Each row is a point on a tangle of strands that fork and nearly touch. The rows are in no order.
Points whose rows are less than 54.9 apart are linked; no others are. Some points are linked to none.
K784: [  1  14   8  -1  -5   4  31  -3   5   8  -1  15 -11   9 -25   1  -4  -9
  24  -8  -3  -7   6   2   0   3  11  -3  -3  -5 -24 -18  13  -7  10  10
  -2  10  -6  -6   7  17  10]
K794: [  7 -24  -6  -4  -7   3 -17  -1  20  15  22 -30  12 -13  16  21  23   2
 -13  -2  15 -11  -1  -5  -3 -12   3   5  22  16  19   0 -25  12   8   3
 -14 -32 -12  -7  -7  -8  -3]
K933: [ -6  14   9   5  11 -16 -13   7 -23 -11 -18  15  -5  -3   5   2 -24  17
 -13  -7 -15  20  17  16   5  -3   9  -1 -10  -6   5  14  16   4   5 -23
  -4  38   3   3  15 -14   1]
K999: [ -4   1  15  -3 -10   8  20   7  19  26  14  -3   1 -21 -15   6  14  -2
   2  18   2  -6 -26  14 -10  -7  21  -8  15   9  -6 -25  -9  -1  12  16
  -9  18  -3   3  -5  13  35]
K537: [-21  36  14  -1   5  -2  -4  19 -15   7  -7  16 -14 -14  -1  -2 -13   8
  -9  16  -2  20  -6  18  10  -6  21 -12   3  -5  -5   4  -9  -7   3  -9
  -5  33   3   3  18  -7  22]
K30: [ -6   3  -1   6  -9  29  21   2  -4  -7  -7   2 -15  12   3  -4   6  -9
  24   4  17  -1 -14 -14   3  -8 -14 -21  -9  -1 -22 -15   9 -18 -18  17
  19 -24   9   0   5   9 -12]
K617: [  7 -22   2   8   4 -23  -3 -24  -1  -6 -13  16  15  12   4  13  -6   8
  10 -11 -32 -17  28  -8  -8  25 -10  20  -6  -9  -3  -7  11  11  27  -7
 -10  12   5  21  -1   3   1]
K174: [-11 -27   4   0  -8  -8 -37   0  13  13   8 -17  16  -9  19  25  17  10
 -21  13  -2  -1  -3  -2   5  -4  -4   8  18  11  31  11 -26  23  13   0
 -21  -7   2  -4  -1 -17   8]
K614: [  9  -5   8   1   0  -6 -15  -2  -3   1  12 -14   6  -8   9  19   3  15
 -22 -17   1   1  15   5   3 -18   5  -4  10   8  23   4  -2  18  -3  -2
 -13  10 -16 -13   4 -20  12]
K225: [ 14 -37   3   9  -3   1  -7 -17  14   1   7 -19  16   7  23  22  21   2
   9  -6   4 -12  18 -21  -3   6 -18   9  10   8   5 -12 -18  13  16  11
  -9 -35  -5   2 -10  -3  -3]
K578: [ 14 -12 -25 -11  -3  -7  -7  -9  21  13  18 -16  13   5  -1 -15   7 -13
   5  -7  -2 -13   0  -3 -12   8  -8  22   3   3   1   5 -18   2   7   8
  -1 -31   2   1 -21  14 -17]
K124: [  7 -20 -10   1   1 -17 -21  -7  16   7  11 -11  16  -2   5   3   7   1
 -16   5  -9  -7   1  -4 -10  12  -4  18  11   4  11  10 -19  15  17   3
 -10  -5   1   8 -11  -3   0]
K571: [  5  22  11   1   2 -10  25  -5  -8  -2  -5   8  -2   3 -15   6 -16   2
  -4 -15  -5   1  21  19   4  -6  25  -5  -6  -8 -14 -15  18   1   4   0
 -19  40 -11  -9  11   5   5]
K154: [ 20  -9 -20  -8  13 -11 -11   1  -1  -7  14 -18  18  -1   5 -14 -19   1
 -25  -9   3   1   4   8   1  -4   2  15   2   8  20  15  -3  11 -13  -8
   5  -8 -10 -15  -9  -2 -17]
K302: [  2  -1   0   2   1 -27 -26  -8   5   5  -3   7  15 -10  -4   6  -5   6
 -21   4 -17   6   3   6  -6  11   7  15   5  -4   9  14  -4  12  15 -13
 -12  29   3  11  -6  -4  17]
K401: [  2  18   4 -13  -1   7   3   4   7  11  22 -10  -3 -12  -7  -5  -5  -4
 -21  -4  15   3  -9  17   2 -19  24  -2   7   2  -2  -4  -4  -3 -14   6
  -2   7 -17 -11   2   2  11]
K689: [ 14 -11  -5  -5  -1  19  22 -16   4  -9   0  -9   2  24  -4  -3   4  -9
  30 -17   1 -15  10 -12   1   5 -19  -6 -19  -9 -19  -8  21 -16 -19  17
   9 -23  -2  -3 -13  13 -20]
K744: [  0  -3  13   6   1  -6  16  -9 -11  -9 -26  22  -5   7  -4   6  -3   1
  28 -10 -21  -9  23  -7   0  12 -11   3 -15 -13 -21 -10  21  -1  17  -9
  -1   7   9  16   7   6  -9]
K121: [ -8  -5  -3  14   2  22   4   6 -10 -21 -15   7 -12  17  19   4   5   7
   5  -1   6   1  -5 -19   7  -4 -30 -21  -9   0  -8  -2   9 -14 -28   2
  17 -22  11   2   0 -18 -26]
K332: [ 10 -18  -4  -2   0  23  17  -7   0 -14   1 -17  -1  18  16   0   5  -3
  17 -15   8  -9   8 -16   3   1 -28 -15 -13   2 -16  -6  11 -12 -32  16
  11 -31  -4  -6  -8   0 -25]
K144: [ 13 -17  -1  -1  -2  17   6  -6  -2  -5   7 -19   1   5  15   3  12  -7
   6 -13  15  -5   5 -18   0  -6 -15  -8  -5   8  -5  -9   4  -3 -20  15
   5 -32  -6  -3  -3  -1 -18]
K799: [ -2  18   3  -6   3  12   4   9 -12  -7   0  -6 -11   6   0  -6  -9  -1
  -8  -3  17   6   0   4   9 -13   8 -12  -6   3 -10  -2  15  -7 -23  10
   7   1  -9  -9  10  -8  -7]
K927: [-16  27 -14 -17   6 -10 -11  15   6   3   7   1  -5  -4 -12 -35 -14 -10
 -13   7  18  18 -18  12   3   5   9  11  -7  -4  11  24  -8 -13 -14 -14
  15  -2   6  -1  -5   4  -6]
K483: [-18  20  13   7   0  -8 -16  11 -11  11 -10  13 -14 -15   1   5  -3   5
  -8  22  -6  12  -9   4   6   1   9  -1   3  -6  -1   9 -12   0  12 -11
   0  26  13  10   8  -7  26]
K130: [-13  11   8  -4  -2  -5   5  11   8  19  -2  22  -9 -11 -16 -10   6  -6
  17  25  -3   4 -25  -3  -5   9   7   0   3  -4  -9  -6 -11  -7  16  -4
   3  11  13   8  -3  11  21]
K15: [-13  22   2  -9  -5  22  25  11   6  11   8  -3 -13   7 -21 -14  -3  -9
  14   4  20   1 -16   5   4 -13  16 -11  -3   4 -14 -13   4 -18 -12  16
  15 -14  -9 -11  13  12   5]
K184: [ 14   1 -16 -21  -5   5   8  -4  25  13  28 -27  12  -4  -9 -13  -2 -12
 -12 -16  21 -11  -5   6 -10  -7  11  13   3   7  10   3  -1  -5 -16   5
   0 -18 -17 -14 -12  12 -11]
K190: [ 10 -22  15   7   4   6   7 -12 -14 -12  -8  -5   1   6  15  33  11  11
   9 -19  -6  -8  31 -16   8  -5 -13  -7   2   7  -5 -18  15  11   7   5
 -10  -5 -10   0  10 -11   4]
K812: [ 13  10  -8 -10   0 -19  13 -17  10  -2   3   7   8   9 -21 -17 -14  -9
   9 -18  -9  -4  11   6  -9  17   5  17  -9  -4  -4   7  10  -5   6  -7
  -6  19  -9  -5 -15  13  -1]
K137: [  4  -8  -7  11  13   6 -10  11 -25 -28 -12  -3   1  14  23  -3  -9  12
 -12  -2  -1  11   9  -1  14  -3 -23  -6  -5   9  16  19  16   1 -27 -13
  11  -6   4 -11   4 -20 -20]
K437: [-12   5  -4  -2  -7  28  -9  18  -3   7   6 -15 -20 -12  11  -6   6  -4
  -9  14  34   5 -24  -4   2 -19   4 -14  11   9   5  -1 -12 -11 -22   9
   8 -35   3  -5  10  -5  -9]
K381: [  8  -1 -19  -9   6   1 -15  12  -3  -8   7 -17   4   0  11 -25 -12   0
 -22  -2  17   7  -8   6   1  -6  -2   5  -3   6  18  18  -1   1 -21  -2
  11 -21  -5  -8  -5  -2 -22]
K425: [  6  -7 -15  10  14   7  -8  10 -17 -29  -7  -7   4  15  19  -9 -11   4
 -13   2   6  13  -2  -1  11  -2 -24  -7  -8   6  16  23  13  -4 -32  -9
  19 -18   3 -17  -2 -14 -30]
K117: [-21  14  13   5   2  -7  -2  15   1  19  -5  18  -9 -18  -7  -2   4   1
   5  33  -9   8 -27   2   2  10  10  -7   0  -5  -3  -4 -14  -6  16  -6
   0  24  14  11   5   5  32]
K50: [  3 -19   5  10   3  -1 -12 -11  -9  -8  -7   2   5  11  12  12   7   2
  10  -2  -9  -8  16 -18  -2  13 -17   6   2   5   4   1  -1   6  11   4
  -2 -11   9  12   0  -9  -2]
K491: [ 12   0  -4   4   7 -33 -25  -6  -1  -3   1  -1  25  -4   2  -2 -18  11
 -26  -5 -22   6   9  19  -4  10   9  13   5  -4  21  20  -4  14  11 -15
  -8  38  -3   1  -5  -5  13]
K48: [ 19 -18  -9   5  16   2  15  -7 -14 -27 -14   3  12  27  15  -6 -12   1
  13 -15 -20  -5  25   1  10  16 -22  -6 -18  -5  -5   8  28  -2 -19 -10
  12  -5  -2  -6 -13   0 -25]
K199: [ 23 -21   7   0   7  -7  25 -22  -6 -12  -8   3   7  16   2   6  -1   4
  21 -32 -17 -21  38  -6   1  10  -8   1 -12  -5 -14 -19  27   3   4   5
 -11   5 -12   2  -9  10  -7]
K478: [ 10 -33   1   3  -4   4 -15  -8  12   4  11 -22  16  -1  22  18  22   4
   0   0  11  -8   8 -17   0  -3 -12   8  15  11  11  -6 -20  15  12  10
 -10 -39  -7  -2  -5  -9  -5]
K264: [  8 -15  11   9  -5 -26  -4 -22   6   2 -10  11  14  -1  -1  17  -3   5
   1  -5 -32 -13  16  -4  -9  24   0  16  -2 -12  -4  -4   3  13  31 -10
 -15  27   4  19  -2   5  14]
K815: [ 21 -31  -2   5  18   2   7  -7 -13 -29  -7  -5  13  18  24  11  -3   6
   9 -18 -13  -4  29  -8  10   9 -24  -6  -6   8   4  -2  19   3 -18  -6
   4 -13  -7  -6  -9  -6 -16]
K808: [ -7   8  -5  -7 -10  28  21   6   6   4   8  -9 -11   7  -9 -14   6 -13
  22   2  25  -6 -20  -7  -3 -11   0  -9  -9   1 -17 -10   7 -15 -19  18
  22 -30  -3  -4   6  11  -7]
K453: [-15  23  18  -3   2  12  20  19 -16   6 -11   7 -24  -1  -8  13 -12   5
   5  14   9   8  -9  14   6 -22  20 -30   5   1 -15 -18  -5  -8   4  12
  -3  12  -7  -6  26   0  16]
K716: [  4  -3 -25  -2  10   3 -13  15  -8 -20   3 -14   6   9  12 -28  -9   1
 -19   3  11  12 -10   3   4  -5 -12   1  -6   7  17  26   1  -7 -28  -5
  23 -24   2  -9  -4  -3 -32]
K622: [-15  25   1  -5   7 -10   8   4  -3  -5  -9  26 -11   3 -17 -16  -9 -10
  20   3  -7  11   1   0   0  17   5   5 -15 -14 -12   4   8 -10   5 -17
   4  16   7   7   5   8   3]
K281: [ 10 -14  -5   0  -2  16  -3   2   1  -3  10 -22  -4  -1  15   3  11   0
  -1  -5  21  -3  -2 -14   0 -11 -10  -7   6  11   4  -5  -3  -2 -20  13
   3 -38  -6  -6   3  -9 -18]
K530: [ -8  15  12  -9  -7  13  25  13   8  22   7   2 -10  -1 -20  -3   2  -6
  14   9  13  -3 -20  11  -4 -11  20 -13   3   6 -11 -22  -2 -13  -3  16
   7  -6  -9 -10   9   8  20]
K677: [ -8  33   9  -5   7 -17  16   3  -7  -4  -6  15  -4   1 -15  -8 -24   5
  -3 -12  -6  16  17  25   3  -3  25  -5 -11 -14 -13  -2  12  -6   1 -12
 -14  43  -7  -7  15   2   5]
K835: [  8 -14   7  -1 -15   8  16  -7  26  23  26 -12   7 -25 -15  13  21  -9
  -5   7   3 -17 -16   5 -12  -6  18  -3  19   7  -5 -21 -11  11  11  15
  -9   6 -11  -5  -8  12  23]
K328: [  8  -2   0   6  15  -6 -12   8 -25 -17  -9   3  -4  10  13   0 -11  11
  -7  -8  -5  11  13   2  10  -1  -9  -2  -5   2   7  11  18   3 -12 -11
   4   9  -1  -4   4 -17 -10]
K312: [  5  15 -30 -23   0  -8   2  -3  13   1  13  -9  11   8 -21 -37 -12 -11
   4 -10  -2   7  -8   9 -11  12   2  27  -8  -3   7  21  -3 -12  -7  -7
  12  -9  -7 -10 -21  12 -17]
K829: [-15 -19   3   9  -4  -7 -39  -1   1   7  -3  -2   4  -1  15  16  10   9
 -16  16  -8   2   0  -7   5   7 -12  12  15   4  24  14 -21  19  10  -4
 -12  -9  10   2   4 -22  10]
K616: [ -8   7 -15   3  10 -12  -9   2 -10 -23 -22  28  -3  16  -2 -28  -9  -7
  12   5 -10  10   1  -6   1  19 -18   7 -16 -14   0  18   3 -10   7 -17
  16  -1  19  18  -6   1 -20]
K69: [ -3  28  -6 -13  14 -25  -7  10  -4   0   3  12   6  -3 -10 -24 -24   5
 -19  -1   4  23  -2  19   2   3  20   6  -5  -7  10  23   1   0 -10 -20
   3  32   1  -2  -2  -1   9]
K787: [-22  24 -15 -10   5   2 -12  18  -3   1   1   2 -13  -8   0 -32  -7  -5
 -13  15  27  20 -24   6   4  -5   8  -1  -3  -4   9  17  -8 -15 -20  -8
  19 -11   4   1   5  -2 -11]
K650: [ -5 -25   0   8  -9  -5 -15  -5  21  20   3   3   6 -10  -7   7  17  -5
   5  24 -13 -12 -15 -15  -8  16  -3  15   9   4  -7  -3 -21  12  26  10
  -2  -6  13  15 -14   9  13]
K295: [ -5   1 -12  -9  -4   2 -21  11  11  21  17 -15   0 -25   5  -3   7  -6
 -32  16  14   1 -27   7   0 -10  11  12  15   9  16  14 -26  -4  -5  -5
  -7 -17   3   2  -6  -7  -3]
K640: [-21  34  14  -3   6   7   8  21 -17   1  -8  12 -19  -7  -3   2 -13   8
  -4  16   9  16  -9  18  10 -15  20 -25   1  -2 -10  -7  -7  -8  -2   0
   0  20  -1  -1  22  -6  16]
K452: [ -6  35   3 -11   5 -22   6   2   0   1   3  14   2  -3 -15 -13 -16   0
  -7  -3  -2  19   2  24   0   6  23  -1  -7  -7  -2  10   5  -6  -3 -16
  -9  42  -5  -3   6   3  15]
K145: [-11 -11  10  18   0   8 -12   2 -25 -23 -25  14  -9  15  20  19   5  14
   3   3  -6   4  11 -11   9   1 -30  -8  -1   2   6   2  14   1  -3 -10
  -2  -6  17   9  12 -25  -8]
K780: [ -4 -17  15  10 -11  13 -12   2  -3  11   6 -11  -6  -8   8  25  19   5
   1   9   4  -5  -5 -17  -1 -10  -7  -8  13  10   4 -11 -12  14   9   9
  -6 -16  -3  -1   9 -11  16]
K619: [ -9  -7   7  -2 -10   6 -14   6  15  27  13 -10   9 -38  -3   6  18  -4
 -16  31   2   3 -30   9   4  -8  17   3  12   9   9   2 -25   1  12   3
 -13  13   2   5  -8   6  22]
K242: [ 15  11   2  -4  -1  -7  26 -12   2   3  11  -4   4   6 -14   5  -8  -2
  -5 -25   3 -10  18  12   1 -11  20  -5  -2  -4  -7 -16  12   4  -4   9
 -11  23 -19 -14   0   6   6]
K371: [  2  -1  -4   7  12 -12  -8   3 -23 -25 -22  17   2  16  11 -12 -10   5
   1   2 -13   7  10   2   4  13 -16   1 -13  -6   2  16  16  -5  -2 -20
  13   7  11  10   1 -11 -18]
K342: [  7 -15   5   5   5 -10   7 -18 -10 -15 -21  20   6  14   3   3  -2  -1
  23 -13 -30 -16  28  -8  -3  22 -17  11 -16  -8 -15  -8  19   1  18  -8
  -2   5  12  22  -2   7 -12]
K447: [ -4  -7  24  14  -6   1   6  -9 -10   3 -13  -3  -4  -6   0  43   3  16
   3 -11 -19  -9  22  -4   0 -11   8  -9   7  -3  -4 -18   9  20  25   5
 -21  24  -6  -2  20  -6  20]
K192: [  3   6   0  -4  -3  15  30 -12  -4  -7  -9   7  -6  23 -16  -5   1 -12
  39 -17   1  -7  10  -6   0   7  -4  -4 -23  -9 -24  -7  26 -16  -6  10
   6  -8  -6  -3  -6  19 -13]
K337: [ -1   1  22   9  -1  -1  16  -7 -13  -5 -23  18 -11   2  -5  17  -3   4
  21  -6 -19  -7  19  -6   2   6   0  -2  -9 -10 -25 -20  19   4  23  -4
  -6  14   8  11  17   6   0]
K843: [ -6   0  17   2  -7   9  26  10   1  17 -10  17 -21   4 -10   8   9   0
  31  12  -3  -9 -11  -7 -11   2   3 -16   3   3 -20 -26   6  -3  23  18
   5  -1  10   7   4  13  23]
K613: [ 10 -17   8  13  -3  17  15 -12  -4  -8 -12   7  -7  11   4  14  12  -3
  34  -6  -8 -16   8 -20   0   5 -22  -8  -8  -1 -25 -18  12  -4   1  13
   7 -18  14  12   1   8  -9]
K818: [ 15 -13   7   3  -5 -12   2 -22  16   6  13 -12  14 -10   1  23  15   7
 -10 -15  -7 -13  14  -4 -10  -5   9   4   7   1   7  -9  -6  19   8   6
 -14  13 -15   1  -5  -2  14]
K547: [-23 -16   6  12  -5   2 -40   1 -12  -4 -13   9  -2   8  18  18   7  13
  -7  19  -5   6   0 -12   7   4 -23   3  11   2  22  10 -12  14   9  -4
  -7 -11  23  14  11 -24  10]
K178: [ 19   4 -10   1  10 -20 -16  -3  -4  -6  11  -6  23  -9   4  -6 -18  10
 -34 -11 -10   8   5  21  -1  -9  17  10   5   0  24  22  -2  18  -4 -14
  -2  31 -11 -11  -7 -10   7]
K320: [ 12 -12 -11  -4   4 -10 -12  -6  11   4   7  -7  13   3   6 -11   4  -6
  -6  -4   0  -7   5  -4  -9   9 -11  17   5   6   4   5 -10   8   4   6
   1 -25   1   4 -12   3 -12]
K352: [ 10 -16  11   8  -8 -15  -3 -24  11   6   1   2  11  -6  -4  28  10   6
  -1  -8 -21 -15  13  -9  -6   9   4   5   7  -4  -6 -12  -2  19  26   2
 -16  21  -3   8   1   1  22]
K31: [ 14 -10   5   1 -11   1  14 -17  25  15  24 -16  10 -17 -11  16  18  -5
  -6  -6   1 -18  -2  -1  -9  -5  17  -3  12   2  -4 -19  -8  15  10  13
 -13   6 -13  -3  -7   5  17]
K17: [ 17  -4 -22 -20  -8   2   9 -11  23  14  23 -28  14  -1 -13 -18   0 -15
   4 -17  11 -15  -3   1 -14   1   2  20   1   5   3   3  -7  -4  -7   8
   2 -28 -14 -10 -17  17 -19]
K177: [ -8  11  24   4   0  17  25  15 -21  -3 -14   5 -23   2  -3  27  -8  10
  10   7   3   2   4   8   6 -20  12 -27   3   4 -19 -21   7  -2   5  17
  -8  10  -8  -2  26  -2   6]
K526: [ -6   7  23   8   0  10  29   4 -19  -5 -22  13 -19   3  -5  24  -6   6
  19   3  -7  -1   9  -1   1  -9   2 -19  -3  -4 -27 -23  17   2  16  10
  -7  10  -2   2  22   4   1]
K807: [  2 -12  -4  -3  -8   9 -20   7  13  17  23 -25   5 -21  11  14  18   2
 -23   6  14  -4 -12  -2  -2 -16   6   0  17  15  21   4 -24   6  -1   0
 -11 -20  -8  -3  -3  -9  -1]
K113: [ -6 -24 -10   2  -6 -13 -23  -9  27  16  11  -6  20 -12   2   5  17  -5
 -12  19 -12  -9 -13  -4 -11  15  -6  24  12   4   2   7 -29  15  24   4
 -12  -8   9   9 -15  10   4]
K946: [-13   4 -16  -5  -8   4 -11  12  21  19   8   1  -7 -17  -7 -20  10 -14
  -2  26  11   2 -37   0  -1   4   3  12   9   5   5   6 -25 -11   7  -4
   7 -20  18   8 -10  13  -3]
K888: [  7  15  -5 -14  -2   3  10   0  10   6  24 -19   7  -6  -8 -13  -7  -6
 -21 -13  22  -2  -3  14  -3 -15  22   3   2   3   6   3   3  -8 -20   6
  -1   3 -21 -18  -2   3  -2]
K136: [-19  -6   8  17  -3   9 -30   7 -21 -12 -20  11 -12   6  12  15   4  11
  -1  12  -3   6   2  -8   8  -2 -23  -7   6   0  10   8   1   6   2 -10
  -3  -3  19  11  15 -22   5]
K398: [-12   1 -27   2  -7   0 -15   2  24  12   2   4  -2  -2  -9 -24  13 -15
   8  17  -1  -2 -24  -4  -8   9 -13  18   8  -1  -1   8 -29  -8  12   2
  10 -27  22  11 -17  15 -12]
K340: [-16  17 -10  -1   1  -2   3   3  -6 -15 -15  30  -9  11 -12 -25  -1 -16
  28   1  -4  14  -4 -10   3  21  -9   1 -17 -20  -8  12   6 -19   2 -14
  17   2  19  12   1   9 -10]
K182: [-10   2  -4  16  -5  33   8   4  -6 -18 -11   6 -18  12  10   1   8  -1
  17   6  14   0 -15 -22   3  -5 -28 -20 -10  -1 -14  -8   3 -19 -19   8
  21 -24  15   6   1   0 -21]
K187: [ 23  -6 -14  -6   7 -20 -10  -9   7  -4  21 -16  26  -6   4  -7 -11   5
 -33 -14  -2  -1   7  13  -6  -5  13  13   8   5  26  13  -8  19  -6  -9
  -1  10 -16 -15 -10  -2  -2]
K23: [ -4  -8  -2   9  -7  27 -13   5  -7  -6   5 -18 -12  -2  17   1  12   3
  -6  11  23   2 -15 -13   2 -14 -17 -14  10  13   7  -2  -7  -3 -20  10
   3 -41   4  -1   9 -16 -13]
K333: [-12   8 -23   1  -6   7  -3   3  10   1  -8  17  -8   1 -14 -29   8 -17
  24  17   5   7 -23 -13  -4   8 -11   6  -3 -12  -1   6 -15 -15   8   3
  18 -20  23  13  -7  14  -7]
K3: [ -8  11  -9 -10  -4  -1 -12   9  19  18  13  -7  -5 -18  -5 -17   5 -13
 -15  18  12   3 -28   5  -2   1   7  13   7   3   8  10 -22  -6  -1  -4
   3  -9   7   3  -7   7   2]
K801: [-13  -4  27   8 -12   1  -7  -5  -5   6  -6   1  -1 -11   6  46   5  15
  -2  -1 -19  -6  14   0   3 -13   8 -12  15   1   6 -11   2  19  25   5
 -23  26  -4  -4  16  -8  25]
K691: [ -7 -12   5   4 -11   2   0   5  16  22  -5  12  -9  -8 -15  -3  12 -10
  20  25  -5  -7 -23 -11 -10  11  -3   1   4   3  -9  -8 -13   1  23  10
   6  -7  17  14  -9  11  15]
K260: [  3  18   6  -6  -4  -3  -2   0   6  12  14  -2   3 -19  -6   3  -1  -1
 -20   4   6   4 -10  18  -1  -6  22   0   9  -2   2   1  -9   2  -2   2
 -10  28  -8  -2  -2   3  21]
K963: [  0   9   6   3  10 -11 -16  10 -23 -13  -8   8  -5   3   9  -1 -15  17
 -15  -7  -6  15  13  12   6  -5   4  -3  -7  -2  10  18  14   3  -6 -17
  -1  25   2  -3   9 -17   0]
K159: [  5  10   1  -5  -2 -15  -8  -8  12  12   8   1   9 -17  -9  -1   2  -4
 -16   3  -4   2  -7  13  -7   2  14  10   6  -2   1   5  -3   7   7  -3
 -12  30  -5   4  -6   2  21]
K920: [ -6 -10   5  20   3  14   7   2 -21 -26 -25  11 -11  18  21  13   4  11
  10  -2  -6   4  11 -15   8   3 -33 -15  -8  -1  -6  -3  16 -10 -16  -9
   8  -9  13   7   6 -18 -24]
K852: [ -5  16 -24 -19   4  -9  -6   6   7  -6   4  -4   3   9 -16 -40 -11 -11
   0  -5   7  14 -11   6  -5  10  -1  18  -9  -6   9  25  -1 -16  -8 -10
  18 -12  -2  -7 -16   8 -19]
K865: [-18  19 -12  -3  -6  18  -7  16  -1   6   4  -9 -19 -11   5 -22   0  -7
 -14  17  30  10 -28   0   3 -12  10  -4   6   2   5   8  -9 -18 -20   4
  16 -22   5   1   8  -1  -8]
K652: [  6 -15  22  10   0   3  20 -12 -15  -8 -14  -1  -5   2   5  42   5  13
  14 -19 -14 -12  32 -12   5  -9  -5  -7   0  -3 -10 -25  19  15  19   6
 -20   9  -8   0  16  -5   4]
K143: [ -6  30 -10 -16  10 -15 -10  13   1   3  10   2   0  -4 -11 -29 -19  -1
 -25   4  12  20 -10  21   2   0  15   8  -5  -5  11  28  -3  -7 -19 -15
  10  17  -2  -6  -6   1   2]
K359: [ -9   6  14   0 -11   8 -13   7   6  18  13  -7   4 -31  -2  12   9   4
 -19  23   0   3 -22  11   0 -12  17  -4  17   7   7   1 -21   3   6   6
 -12  22  -2   1  -3  -2  27]
K880: [-19  29   6   0  12 -15   0  12 -13  -6 -19  33 -15  -3  -6 -15 -15  -3
   8   7  -8  19   7   6   4  10   9  -4 -16 -16 -10   7   8  -7   6 -23
   3  26  11   7  15  -1   1]
K329: [  3  13   0  -7  -5  14  35 -10   0  -1  -3   4  -8  18 -22  -6  -3  -9
  36 -17   2  -9   9  -3   1   1   6   1 -17  -8 -29 -12  20 -19  -1  11
   3  -1 -14  -8   2  18  -1]
K448: [ 16 -32  12   8  10   2  11  -9 -12 -22 -10  -8   6  19  24  29   7  10
  11 -25  -6  -5  34 -11  11  -3 -24  -8   0   7   2 -13  17   8  -5   0
  -9 -10  -9  -6   1 -13  -6]
K232: [ 28  -4 -17  -7   6 -23   8 -16  11  -8  17 -17  25  -2  -5  -9  -8  -3
 -21 -24  -2 -11  14  12  -9  -1  16  12   0  -1  21   3   6  20  -8  -5
  -1  19 -21 -18 -15   6   0]
K671: [ 27  -2 -10  -6   5 -14  18 -14   4  -4  16 -16  16   4  -5  -6 -11   0
 -14 -32   3 -11  21   9   0  -8  18  -2  -6  -1  12  -7  16  10 -14   5
  -5  15 -26 -22  -7   5  -2]
K193: [-19  15 -13   2  -3   5   4  10   2  -5 -12  31 -13   5 -13 -27   2 -15
  31  12   5  11 -20 -16   2  13  -9  -1 -10 -16  -7   9  -5 -19   5  -6
  19  -6  23  12  -1  12  -6]
K481: [ -6   7  16  -5 -10  18  16  16   8  28   9   0 -15 -15  -6   7  10   1
  -1  18  10  -3 -28   8  -6 -16  19 -18  16  11  -4 -25 -15  -9   2  21
  -2  -3  -7  -9   3   7  26]
K5: [ 10 -11  -9   3  14  -6   6  -7 -18 -24 -20  17  11  25  11 -12 -13   0
  15 -12 -20  -2  19   3   5  19 -22   2 -20 -10  -4  10  25  -6 -10 -14
  15  -2   9   4 -11   2 -28]

A fork is a point with three links. Follow the links from the first point to the second and name the forks in between, in order.
K302, K381 => K187
K398, K425 => K340, K371, K328
K622, K48 => K340, K371
K332, K143 => K927
K178, K888 => K260
K242, K359 => K187, K260
K371, K178 => K328, K187
K328, K807 => K371, K340
K880, K3 => K340

A fork is a point with three links, a tip a point with one. Leave the first point through the second and follow the links. Name the first fork or tip that comes.
K190, K448 => K371
K328, K137 => K187
K187, K232 => K927
K15, K808 => K174
K332, K689 => K784
K295, K3 => K340
K333, K398 => K225
K17, K184 => K260
K448, K190 => K801
K381, K716 => K328

Follow the links from the first point to the second, and from the first to the third. Name the last point that the two ways share.
K716, K880, K946 => K340
K571, K491, K425 => K187
K677, K137, K491 => K187
K312, K69, K281 => K927
K933, K491, K5 => K328
K622, K425, K933 => K328
K619, K491, K124 => K260
K689, K312, K69 => K927

Name the points in between on the shortest way along the links from the first point to the second, in order.
K359, K381 => K260, K159, K302, K491, K178, K187, K154
K117, K578 => K130, K691, K650, K113, K124, K320
K174, K808 => K829, K547, K136, K145, K920, K121, K182, K30
K526, K117 => K177, K453, K640, K537, K483
K30, K264 => K808, K15, K530, K481, K999, K835, K31, K818, K352
